Each row is a point on a tangle of strands that fork and nearly touch. The rows are in no order.
Points whose rows are less than 60.5 apart are linked; no others are. Some points are linked to none.
J_546: [ 33   0  23  34 -14 -30   9  28  -4  14  -1  11   6   3  13  -3  21  26
  19 -11  -7   4  -6]
J_812: [ 17 -17   6  11 -16 -12   4  -8 -12  -9 -15 -11   6   7  22  -6  -8  22
  13 -21  13   9   0]
J_863: [-10 -14  -3   7   7  29 -29   3  -7 -11  20 -30  -4   3   7   6  22  18
  -8   8  11  -4  12]
J_178: [ -9  12 -20 -18   6  23   0  -1  10  14  -6  -4 -26   3  22 -18 -20  25
  23  12  -7   3 -16]
J_551: [ -7  25  -4 -10  20  21 -24 -16 -16  -9   6  -4  17   2  16  -3  12   5
   8  11 -14   1 -12]
J_54: [ 34 -22  -5   7   8  -8  37   1  27   7  -8   4 -32   3 -15  -3  -3  -9
   4  -2  17 -18  18]
J_770: [-11 -24 -25 -24 -11  -1   6  41  13   4 -21  36  10  10   2  -8 -22 -19
   3  24  25  27  13]
J_397: [ -5   4 -13  -7  13   1  15 -16  32  23 -22   0 -12 -25  -7  -1 -24  -3
  36  14  15 -16   5]
J_527: [  2 -15  29  27  14 -27  13  -9 -14  -9  19   4 -16  -2 -29 -12   7 -13
  11 -31   1  -8  17]
J_892: [ 16  -2   8  14  -4 -16   6  21 -16  17   6  21  -3 -20  -3   1  23  10
  11  -2 -10  -7 -11]
J_151: [-16   6  -5  -6 -13  -9   1  12  -2  12 -21  33  11 -25   1   2 -17   5
  27  31  -5   7   4]
J_320: [  5  18  16  17  -1   0 -24  -2  -8   9  20  -3  22  31   0  16  31  27
 -22 -10   2  -6   5]
J_553: [-13  -9  -8  -2  12   4   3 -13  15  17   4 -26 -39 -22  -2  -2  -4   8
   7   3  14  -8   1]
J_161: [-32  16 -13 -11   3  24 -22  -1   6   6  12 -20   1   7  14  -8  -9 -13
  -3   8   2  24 -22]
J_905: [-11 -20   8  12 -18   7  26  16  10   3  -6  12   0   9   3 -16 -12  13
  17   9  17  14  14]
J_950: [ -1  20   9 -10  -6 -13  -8 -22 -24  -1  -1   3  18  15  17  -4   7  14
  -5 -17   2  21 -18]
J_592: [ 29   7  25  32  -2 -33  24   7  17  11   6   7   6  12 -10   3   5   0
  -2 -31 -11 -17  -6]
J_756: [ -8  -5 -13 -19  -4   5   2 -22  -2  -6 -18  -8 -21 -10  11 -16 -17 -13
  10  21  20  34  13]
J_755: [ 22  10  35  37 -15 -39   3   9  22   6 -11  -8   3  13  -6  24   2  14
 -15 -33 -30 -10  12]
J_496: [  5 -10 -23 -23  -9   7  15  34   9 -11 -13  35  11   3  -7  -4 -26 -31
   4  16  -7   9   6]
J_994: [ -8 -20   5   1 -34  -9   8  -4 -17 -12  -8 -10 -15  15  19 -16  -8   6
 -11 -17  12  27   0]
J_968: [ 23  12  30  19  -5 -26  -7  -9  -3 -18  -4   5  -2  15  -9  13   6   8
 -18 -18 -26 -11  19]
J_321: [  4  16  -6 -14  -3  -4  15 -16  13  -3 -33  24 -13 -12 -19   0 -27 -20
  10   8 -23 -24  26]
J_811: [ 53 -12  18  38  -1 -40  22  25  11  19 -16   3   1  -1   0   2   8   5
  27 -13  11  -4   7]
J_29: [-26   4  -5  -6  -2  -6  -3  -8   4  17   7  -8 -35 -34 -12   3   2  -9
 -20  18   2   8   4]
J_853: [-14  12  -6 -20  -1  -6 -16 -31 -21  -9  -8 -11 -21 -10  12 -18   0 -12
  -4  10   3  32  -7]
J_793: [  6  -8   3   4 -17 -18 -19   9 -25  13  -9 -22 -15   9   2  23  21   0
 -23 -49  -3  -4  -9]
J_121: [ 13  -7 -16 -10  -8  24   7  27 -12 -19 -13  18 -15  -3   4  -4  -2   7
  19  18 -35 -24   7]
J_774: [ -5   8 -21  -9   9  16   8  -5  32  15  -7 -11   0  -4  12  -5 -31   4
  25  15  -4 -17 -15]
J_824: [-34  22 -10 -19  19  42 -26  17  11  -8  33  -2   8  13  -3 -11  -9 -26
  -3  16 -14  24 -12]
J_611: [ 22  -9   3   9 -16 -18   4  -3   1 -11 -46  18  27   1  16  22  -5  12
  10   9  10   2  23]
J_970: [  0  -4 -25 -15 -10  24   1  18   1  -4 -10   4 -18  15  21  -6 -17  23
   6  16 -29 -11  -7]
J_531: [ 20   1   1  -2  33   2  -6 -10 -13  -7  28  -5   4  12 -10  -6  24   0
  -3 -20   4 -15  -9]
J_450: [-12  -7  19  19 -15 -14  19  -3  16  17  14   2   3   6   5  -9  -5  24
  -3   4  26  14   4]
J_464: [-24  10   8  -8  -5  17  -2  15  -1 -11  28  11  15  24  -3  -5   4  -2
 -25   8 -12  17  -5]
J_173: [-16  20   5  -5  -6 -17   3 -12   1  15   3  19 -12 -28  -9   9   4  12
 -21  27  -1  14   0]
J_411: [ -6   6  10   1  -6 -25  29  -5  20  22   6  22  -8  -8  -9  -3  -5   8
 -17  23  22  20   4]
J_312: [-12   0  24   8  -2  -1  13 -12  -2  -7  22  13 -11   3 -23 -20  -1  -9
  -6 -12  -5   2  11]
J_261: [ -7   6   0   0   5   2  -3 -13   0  -7 -20  21  25 -20  -1   2   1   1
  20  36  11   7  29]
J_623: [-22  31  -7 -21  22  38 -21   5 -15   4  18  12   8   8   4 -22   8   4
  24   9 -23   8 -21]
J_431: [ -5 -11  -7  -4  14   6  -1 -13   8 -20  -2 -18  22 -16 -16   8 -14 -43
   1  -2   0 -18   0]
J_830: [ -7 -24  -3  -5   8  24 -12   5 -12 -31  12 -15  31 -10  -2  -6   3 -36
   2   3  -1   1  -6]
J_675: [ -4 -18  11  14  15   7   6 -21   8 -17  11 -11  10  -1  -5  -9  -5   3
   8   2  23   1  16]
J_440: [ -7 -16  -3  18   1  -2  -4 -11   9  17  -9 -17 -30 -21   0   4  -2  32
  15  14  22 -10  27]
J_333: [  9 -18   2  16  15 -16  16  -6  -5   0   5  -9 -16  -9 -21  -7  -2  -6
  23 -30   4 -32   1]
J_933: [-10 -10 -14 -23  -2   1  11   3   8  -1 -11  23   5 -10   1  -8  -9 -16
   4  28  34  34  12]
J_525: [-18 -12 -11  -8 -13  13   2   7  -1  -4   3 -19  -3   7  17 -15 -13  -4
   2  -2   9  17 -13]
J_556: [ 31 -20  -2  11  22  -4   0  -9  -9  -9  15 -18 -21   9  -2 -11   9  11
  15 -22  12 -15   3]
J_647: [ -7  14  -9 -12  30  19 -18 -34  -4 -26   4 -17   1   1   2  -9  -2 -29
   6   8 -11   2  -8]
J_136: [ 10 -12   2   4  -7   1   3  13   5 -14 -27  23  36  -6  -5  17   3 -13
   2  22   9  -8  26]
J_44: [ 18   7  18  11   5 -14 -20 -19  -8 -14  11 -16  18  22  -2  22  13   9
 -30 -22  -2  -7   8]
J_454: [ -1 -10   0  12  -8 -17  12 -12  11  14 -27   1 -12 -20  -5   1 -14   6
  22   2  16 -15  22]
J_964: [ 21 -13  -8  -4   1  21  -3  11 -22 -25  -5   0  10   4  12  -5   8   2
  13   0 -19 -13  -2]
J_619: [-26  24  -5 -15  18  38 -28 -10  -5 -19  19 -14   0  11 -10 -14   1 -39
  -5   2 -21   1  -7]
J_286: [ 16  -5  -8 -13  10  -5  -6 -23 -21 -18   3  -8 -18   4  10  -4  13  -1
 -21   8  13  23   2]
J_927: [  4  11 -13 -24  -3  10  18   5  13 -16 -29  37   0   4 -19 -19 -34 -34
  21   9 -12  -6  21]
J_335: [ -1 -11  -7  -8   1  21  -7  23 -18 -22  12   7  36   2   4  -2   4 -15
   3  -2 -20  -8 -20]
J_326: [ 21   0   8   6 -24 -25  10   0  -9  -2 -31   5  12   4  25  16 -10  27
   4  -7  -9   9  -3]
J_881: [-11   6  16   8 -14 -19   7   3 -16   8  -3  24   9 -30  -5  -6  -5   7
  24   0  -8   4  -6]
J_518: [ -7  -2   3  19 -10  14 -29  21 -12   8  16 -12  12   8   8  21  26  34
 -21   7  -4 -11   8]
J_513: [-13  -7  -4  -7  16  37  -9  16  -6   4  31 -18   2  14   2  -7  23   3
 -11  -8  13   0 -12]
J_537: [ 25  -7 -18 -13   1 -12   9  -9   1   3  -4  -1 -16  -8  10  10   2   4
 -20  12  13  10 -10]
J_535: [-10  26  -4 -16   1  21  -5   8 -13  10  14  13   7  36   2   2  15   9
 -22   0 -18   1 -18]
J_184: [ -1   1  19  11 -31 -25  -5  27 -21  18  -4   1 -23  -4   0  13  29   2
 -23 -36 -10  13 -13]
J_189: [-13  14  -6  -4   8   3  -1 -14  27  -2  -4 -18  11 -15 -16  11 -28 -34
  -7 -11 -22 -29 -16]
J_489: [ 12  -8   4  11   8  -4 -10 -11   3 -18   5 -15  31  -2  -2  24   6   2
  -8  -8  -6 -21  -1]
J_170: [ 29  -5  14  23  -4 -37  33  -4  15  16 -10  12   9  -3  -4   0  -6   9
  21 -18  17  -5  -6]
J_76: [  2   7  -9 -11  29  17 -13 -11  -2  20  29 -25   5  11 -10   4  29 -12
 -10 -20  21  -8 -21]
J_652: [-26  22  20  -7   0  11   3 -12  -2  -5  31   6   5  30 -22 -19   6 -13
 -26 -14  -3  14  -2]
J_183: [ -2   9   0   3  11  -1   6  -2  16   7  13  -4   8  -8 -14  16  -2  -4
 -10  -4  -9 -30  -9]
J_40: [ 11   3 -25 -15   4  -4 -19  -3  -6   8 -11 -24  -6 -17  21  27  11  10
 -21  10   4  -2 -22]
J_12: [-26   2  -7  -2  -8  16  -7  33  23  23  22  -6  -5  -4  -8  19   2   4
 -33  13 -11 -14 -11]
J_991: [ -9   2 -10 -12 -19  -9 -17   2 -10  14 -12 -22 -13  -5   9  31   6   1
 -39 -20  -2  -3 -18]

A fork is a point with three links, a tip a point with one. Leave the first point through the second and follow the links. Name the first fork or tip that comes.
J_774; J_178 | J_44
J_178; J_774 | J_905
J_321; J_927 | J_184
J_811; J_546 | J_623
J_44; J_320 | J_535
J_184; J_793 | J_321
